Points on a hilly landscape, in no order, each with its height.
A ball rolls from a point to the lowest of its 2 nearest points, and stops where none of them is lower. Distance is the straight distance between rows; heights are no part of it.
lolos: [-35  -9 -23 -17  -5  20 -34 -19 -24  15  -6  33  16 -22 -30  -6  18 -16
   5   1  26  30]  (h 67.7)
numo: [-13 -11 -23  19 -10 -23  -5  22  41 -17 -36  39  22 -18 -21 -10  15 -13
 -25  36  -6 -23]  (h 36.5)
Gaguv: [  5  31  20 -37   0  -1 -44 -16   4  -9 -10  26  -3 -40 -18 -16  21  22
  59   4  11  -3]  (h 79.3)
pufel: [  0  -4  -3  16  14  -6  40   8  -3  -4  33 -17 -22  25  25  53   1   6
   4  17   2 -10]  (h 50.0)
gon: [ -2 -25   4  13  17   2  23 -10 -11 -16  23 -16 -10  41   1  51 -16   7
  15  -4 -17 -28]  (h 46.5)
fefo: [-14 -13  -1 -23   9 -33  22  -7  29   5 -10 -30   8 -33  18  10  27  -7
   0  67   4  34]  (h 21.7)
Pefin: [ 21  26  16  14 -12   5 -35  -1 -17 -23  20  33  -7  -9 -22 -42 -14  11
  -3  -1 -15  -8]  (h 46.6)
voge: [-25  -9 -23 -41  26 -10 -38 -19   4   2 -18  14  14 -44   0  -9  21  19
   0  43   3  24]  (h 7.1)
lofi: [ 11  15   9  25  17   4   4 -22 -35 -31  33  15   6 -27  29 -24 -25  -4
 -43 -29 -10  -3]  (h 68.8)
ruk: [ -8  -6  12 -12  11  23   3 -33 -40 -10  30  -4   2  17   4  20 -14  -4
  25 -49   4  17]  (h 62.9)
gaf: [ 17 -28  20  -4   9 -17   3  32  15  -8  35 -39 -13  14  29  27  15   5
  14  -7 -19 -39]  (h 55.6)
pegu: [-11 -12  17 -55  -9 -27 -16   9  29  15 -17   2  36 -45   5 -15  28  -9
  38  10  -4  15]  (h 77.0)
fakos: [ 33   8  -1 -10  -5 -49  -8  31  20  -6 -27  37  -1 -32 -26   5 -10  44
  -8  45 -18   5]  (h 32.4)
soku: [-15  -2  13  12  30  32   2  -4  19 -27  15 -37 -44   3  34  -2  -7  18
  -8  33  -1 -32]  (h 38.9)
zupa: [ 11  19  36  16  29  -1  11 -27  -3 -39  55 -20 -38  13  16  31  -6   2
  12  -7   9  15]  (h 32.3)
Tamo: [ 34  -5  14   1 -27 -30  26  30  -5  31  15 -23  -1  -1  17 -22  -9 -26
   0 -24   5 -13]  (h 70.2)
rezeg: [-12  20  17 -13  17   6 -53 -34  -1 -25  14  15   9 -25   2 -20  36  10
  56   5  14   7]  (h 80.1)
Nos: [ 26  21  40  27  23 -12  34 -35 -22 -33  53 -11 -26   6  19  48 -34   4
   1 -23  13  -1]  (h 28.0)
did: [ 24   9  13   1  -8 -15  40  15 -28  16  46 -10 -20  -8  18  46 -22 -11
   3 -24  15  -4]  (h 78.5)
nugas: [ -8 -11 -17   1   1   4 -19  16  -9  -4   8   8  10 -10   5  -9  14  -5
 -18  19 -12   0]  (h 39.8)
Mogap: [-41 -27  -3 -23  -8  16 -22   8  12   0 -13   5  25   0   1   0  26  -2
  24 -16  -4  -3]  (h 70.4)
Dop: [ 22  -2  17  22   4  21   1   4 -18   5  -2  -5 -16  26  -9  -4 -17  -7
  -9 -41 -10 -30]  (h 44.6)
melet: [-31   8   0 -14   3  31 -53 -34   1 -12 -17  23  16 -26 -20 -21  31   1
  42 -13  22   6]  (h 80.9)
mibon: [ -4  -5  25   2  14   8   7 -21  -1 -10   2 -13 -18  51 -27  41 -23  13
  30 -15 -24 -33]  (h 42.2)
bura: [ 26   8   2  12  -5 -34   0  38   0   1   9  -1  -8 -19   5 -13   6   8
 -20  43 -11 -19]  (h 42.5)
Gid: [-31 -22 -31  13  19  -2  42 -14 -35  -3  20  -3  15   4  40  20 -18  -2
 -37 -11   2  16]  (h 73.2)
lak: [ 14  13  44  16  11  10  14 -38  -8 -19  20  -5 -28  47 -20  33 -33   3
  34 -29   5  -8]  (h 37.0)
tar: [ 34  34   1   3  24 -32  28  -8 -21  22 -19 -45 -23  47  -1  27 -25  14
 -21 -56 -17 -20]  (h 55.5)
gulov: [-31  -5   8  -1  18  31 -14 -21  19 -23  -3 -15 -38 -15  11 -29 -23  21
  -8  46   8 -25]  (h 42.1)
Gobo: [-51 -35 -24 -13 -10   7 -18  -5  -4   4  -6  10  33  -9  -9   2  27 -22
   5  -2  10  22]  (h 69.0)
Rovep: [ 41  19  -7  -4   2 -41  33  15   2  28   0 -58 -20  52  15  16 -13   3
 -10 -50  -5  -9]  (h 59.9)
lutez: [-19   0 -12  16  31  20  26 -38 -36 -29  28  -8 -13   4  31  24 -23  -1
 -24 -13   3  12]  (h 71.7)
buv: [ 22   5  25 -14 -10  20 -30  24  18 -12   4  -5 -18  -5   0  -1   9   8
  23  -9 -12 -39]  (h 60.5)
tele: [ 14 -35   3   8 -16 -23  10  25   3  15  19 -23  19  -6  22 -19  12 -25
   3  -9 -17 -10]  (h 72.3)
ger: [-17  13   0 -18   0  45 -50  -7  22 -13 -45   8   4  12 -18 -30  12   6
  14 -38  -7  -9]  (h 50.2)
zibe: [ 10 -15  -3  16  20 -11  21  27  18  -9  28 -33 -28  13  33  32  13   7
  -8  22  -9 -37]  (h 52.8)
ronuz: [-15 -13 -14 -42  25 -24  -3 -16  32  10 -21   4  20 -42   1   9  25   6
   1  56  11  40]  (h 15.0)
des: [-19  28  -7 -14 -25  27   2  -2  12  40 -48  11   2   2 -22   4  20  -1
  13  -5  30  30]  (h 55.4)
dulol: [-21 -13  -9 -11 -32   6  -8   9  14  29 -34 -14  36  -7  -7 -31  20 -22
   6 -12   1  26]  (h 59.8)
Nila: [ -5  23 -18 -11 -33   9   9   9   8  31 -40 -14  18  13   0 -12  21 -12
  -2 -15   7  40]  (h 57.6)
gef: [ 35  14  -4   3   6 -48   1  32 -28   0  28  -6 -24 -25  16 -28 -18  18
 -39  32 -11 -10]  (h 46.8)
somu: [ 21  21   7 -20   1 -26  -4  19 -27   3  40 -15 -26 -32  22  -2  -8   7
 -13  22   1  -4]  (h 50.5)
vev: [ 17  -9  23 -20  11  -1 -32  26   8 -19  29 -23 -13  -5  24   2  13   8
  12   2 -29 -41]  (h 58.3)
det: [ 14  31  10   1   8 -15  35  -6 -37   2  47  -7 -20 -40  43  34 -22   0
 -17 -12  26   9]  (h 77.1)
gur: [ -1 -15  -9  24 -20   4   2  27  42   5 -40  29  18   5 -16 -14  10 -18
  -8  -1  -3 -37]  (h 42.3)
vizom: [-34 -10  -9  23  36  30 -20 -39   3 -55  19 -16 -21  18   8 -13  -6  -1
 -25  -3   8  18]  (h 47.2)
Gutak: [  7   5  -4  22 -21  12  24  27  44  17 -51  10   0  32  -8   8  15  -1
   2 -13   4 -24]  (h 46.9)
tuki: [-26  -6   4  18  29  34 -28 -35  24 -54  11 -19 -30  13  16 -38 -13  10
 -19  20   9 -14]  (h 44.9)
Lik: [ -3  16  21  11  35  20  -1 -23   1 -39  39 -30 -47   7  36   5  -3   9
   2  19   9   7]  (h 35.6)
ditot: [ 11  22  35  33   4  26   1 -22  -2 -24  24  12 -25  26 -18  26 -10  -9
  26 -13  16  11]  (h 32.8)
Firef: [  6  11 -18   7  -1 -21  -4  17  -1   7 -12  33   6 -20 -29  -5   1   3
 -33  56  -1   8]  (h 23.2)
Zila: [ -6  23   1 -21   2  11  -6  -6  13  18 -25  41   1 -40 -35  22  22   3
  30  29  36  19]  (h 21.6)
Gigum: [-25 -11 -15   0   5   2  22   0 -36  13  20   9   9 -12  18  14   3 -21
 -18   7  12  26]  (h 74.6)
vuput: [-22  -2 -33   7   9 -14  -8   1  26  -9 -43  32  13 -18 -29  -1   5   3
 -49  57   6   8]  (h 29.7)
pevog: [-15  27   2  -7 -19  41  -5   2  30   9 -46  26  -8   6 -26  12   8   4
  18  -9  20  -1]  (h 53.3)
Ganu: [-13 -36   2 -20  -5  17  -4   0 -20  14   2 -19  16  29   8   4  -5  -5
  17 -47 -13   0]  (h 58.5)
Gezep: [ -5   1   7 -22  -5  42 -32   4   8   9 -31 -23   5  23   0 -12  10  11
   9 -42 -13  -6]  (h 53.0)
melud: [ 31  16  40  36   6  -9  38 -29 -30 -14  33  -2  -3   0   4  41 -38   5
  -9 -51   4 -19]  (h 33.1)
Kobiz: [ -7  11  16  36  34   9  21 -45 -16 -43  22  -5  -2  -6  30  -4 -30   3
 -46 -22   6  16]  (h 70.5)
Rogil: [ 14 -12  -3 -13 -29 -32 -23  19  -2  15 -17  27  30 -24 -27 -40  -2   3
 -12  21 -18   6]  (h 31.5)
bur: [ -4 -28 -20  22 -22 -11  40 -10  15  17  -8 -34  19  58   4  -1 -12  -9
  18 -21 -19  -4]  (h 67.8)
selad: [ 39  42   9  -5 -34 -12   9  36  19  37 -16 -21 -14   4   2 -21   5  -7
  -9  -7  14  -4]  (h 65.2)
Loze: [ 31  29   6  -9 -34 -14  23  26 -14  42   1 -22 -16   3   7  -8 -17 -15
  -8 -28  26   9]  (h 67.6)
bom: [ -1 -38 -26  41 -21  -5  36   6  13  20 -10  -2  21  30  -4  -1  -1 -34
  -3 -17  -4  -2]  (h 70.0)
fale: [ -8  -9 -21  14  -1  13  37 -23 -13  12   3  13   9  62 -26  41 -44  -7
  10 -16   2 -14]  (h 83.4)
nepa: [-11  14 -10  -9   5  -4 -20  -7   2  10  -9  36   5 -33 -25  13  11   6
  -9  49  20  24]  (h 16.1)
non: [ 22  22  15 -13 -19  17  -2  26  25  18 -17 -16 -16  12  -2  -3   5  10
  12 -16   7 -25]  (h 62.8)
vuliv: [-19   3  11 -58   4  -6 -28  -1  10  17 -26  17  13 -38  -4 -10  30  10
  53   3  10   0]  (h 78.2)
savum: [-13   7  -3  -1 -13  37 -59 -14   4 -28  -9  31  14  -3 -34 -43   4  -1
   8 -29  -7  -7]  (h 47.3)
las: [ -3  23 -11   4  -1  39  -3   9  32   7 -59  10  -4  41 -14   8  16   5
  -5 -28  -3 -11]  (h 50.4)
bil: [ -3 -29   5   1 -12 -23   4  26  33  -5   2 -10  29 -17  21 -13  26 -20
   9  18 -28 -18]  (h 73.9)
fozum: [ 11  14  -2   7   2 -14  31   4 -46  16  34   2  -4 -30  23  12  -6 -13
 -34  17  24  19]  (h 75.8)
nekis: [-13   9  -2  23  16  24 -34 -21  -7 -44  23  17  -3   2 -10 -12   2  -9
 -16  -2   1  13]  (h 49.8)
fibev: [ 29 -17 -18   2 -12 -51  -5   5   7   2 -28  27  34 -25 -38 -20  -3  21
 -17  40 -23  30]  (h 22.6)
tif: [-27   8 -13  -4 -19  38  -2 -17 -31  29 -11  28   4   1 -33   0   3 -21
  11 -18  37  35]  (h 66.2)
bovov: [ 12   5  -6 -23   1 -30 -26  11 -25   4   7  12   2 -34 -12 -14  -7  30
  -7  40 -12  15]  (h 21.8)
pogup: [ 20 -13 -27 -22   3 -40 -21   1  -8   6 -18  11  16 -26 -18 -17  -3  43
 -23  43 -20  53]  (h 11.6)
Perod: [-32 -27 -17   0  21  14 -15   1  -1 -19  12 -15   5   2  28   0  13  -1
 -26  11 -14 -11]  (h 36.0)
venod: [ 41  22  10  28  21   1  18   4 -17  19 -25 -22 -24  42 -11   1 -20  10
 -29 -56 -11 -25]  (h 50.3)
tepug: [ 32  10 -11  12 -17 -37  44   7  32  28  -8 -61 -11  53  15  10  -2  -1
  22 -30 -10  -3]  (h 63.2)
dugun: [ -4 -10 -29 -33  18 -16 -26 -25  -2   6 -26   2  -1 -32 -17 -24  -9  49
 -16  54   2  32]  (h 15.9)
duli: [ 30  19  11  -4 -16 -26 -11  37  13   5 -12  27  -1 -21 -20 -13   0  20
   4  34 -13 -25]  (h 38.0)
teru: [ -1  -2 -12  21 -22  14  42   7  -2  22   1   8  -2  39 -17  37 -14  -7
  19  -3  16   7]  (h 81.7)
tad: [ 12  26  19  11 -13  27   3   3  -8   1  20  14 -25   2 -16  27   1  -9
  25   3  20   7]  (h 29.2)
vakeg: [-16   2   1   0  -7  40 -10 -18 -31   6   8   8  -4  15 -16   8  -3 -19
  25 -34  17  23]  (h 64.7)
Sisi: [ -5 -17   9 -26  -3 -39  -6  13  36 -13 -19   9  23 -36  10 -18  23  -7
  16  32 -23  -5]  (h 75.4)
Nid: [  4  -7 -18  -2 -30 -16  45  -8  43  14 -20 -49   9  51  10   7   2   0
  39 -15 -16   6]  (h 65.6)
Bota: [  8  -5  -9  26   9  11  18  -1 -37  -6  15  34  14 -12   9 -14 -21 -17
 -41 -25  -1 -11]  (h 66.9)
Maf: [-16 -25   7 -16  14  22 -23 -17 -33 -16  30 -12  10   2  18   1   1  -5
  12 -36 -14   6]  (h 61.1)
zabe: [ -3 -18 -18  23 -16  10   1  14 -25  16   0  33  28   1  -8 -22  -7 -37
 -34 -17   7  -3]  (h 64.5)
fof: [ -9 -23 -13   4 -26  14  -7  13 -12  26 -18   3  34  11  -7 -41   4 -32
 -13 -25  -4   9]  (h 62.0)
dar: [  0  20  -1  26   4   0 -43 -14 -19 -48  26  35   3  -1 -14 -50  -8   1
 -21   3 -14  16]  (h 49.7)
gafi: [-15 -11 -15 -11  -7  19 -43   2 -13  -9  -3  30  20 -18 -20 -27   7  -3
  -6   2 -14  -9]  (h 43.6)
vig: [ 33  24  10  -1 -25   3 -23  30 -10   6  -3  21  -9 -10 -19 -34  -8  14
   4   1 -15 -25]  (h 42.6)
kufev: [ -1  30  16 -10 -11  25  -6  -6  -2  26   8  21 -19 -25 -27  22  19  -2
  39  16  33  23]  (h 25.5)
sabil: [ 11  13   1 -11   6 -42  15  15  44 -10 -34  40   2 -30 -15   7   7  15
 -12  66  -9   3]  (h 38.1)
Vusu: [-33 -26  -9 -22  15  -7   4 -13  25  11 -16 -28  -3 -26  23 -13   3  10
 -12  66  17  19]  (h 27.1)
vur: [-30 -22 -12 -21  18   0  -2   9  17  -7   0 -37  -1 -12  40 -12  14   6
 -17  39  -5  -4]  (h 31.8)
gepam: [ 11 -30 -10  42   1  -4  31  16 -15  15   8   7  13  21  11   1  -5 -20
 -21 -25  -4 -25]  (h 72.1)
Naz: [ 13  -1   4  -1 -17  -7  48  10 -18  31  18 -11 -11  31   7  33 -25  -8
  15 -19  13   3]  (h 80.2)
gusab: [-22 -49 -22  25  -1 -17  16  11  34 -17   2 -18  26   8  25   3  27 -21
  -3   8 -26 -14]  (h 75.3)
sasu: [-22 -16  -5 -25 -16  16  -4   4  14  18 -23 -28  22  31   9   5  10   2
  25 -31  -8  14]  (h 55.9)
zumi: [ 18 -11  17  20  11   2  29 -16 -30  -2  13  -3  -2  18   0  21 -35  -4
  -4 -48 -11 -27]  (h 39.0)

Two balls start at each pair of points below. Name the first point that both come to, or write -.
teru / pufel: nepa
vizom / lofi: -
zabe / Tamo: nepa

Where does a ball stop that starts at each point below?
Kobiz: nepa
ger: voge
Loze: nepa
fale: nepa
nekis: Nos
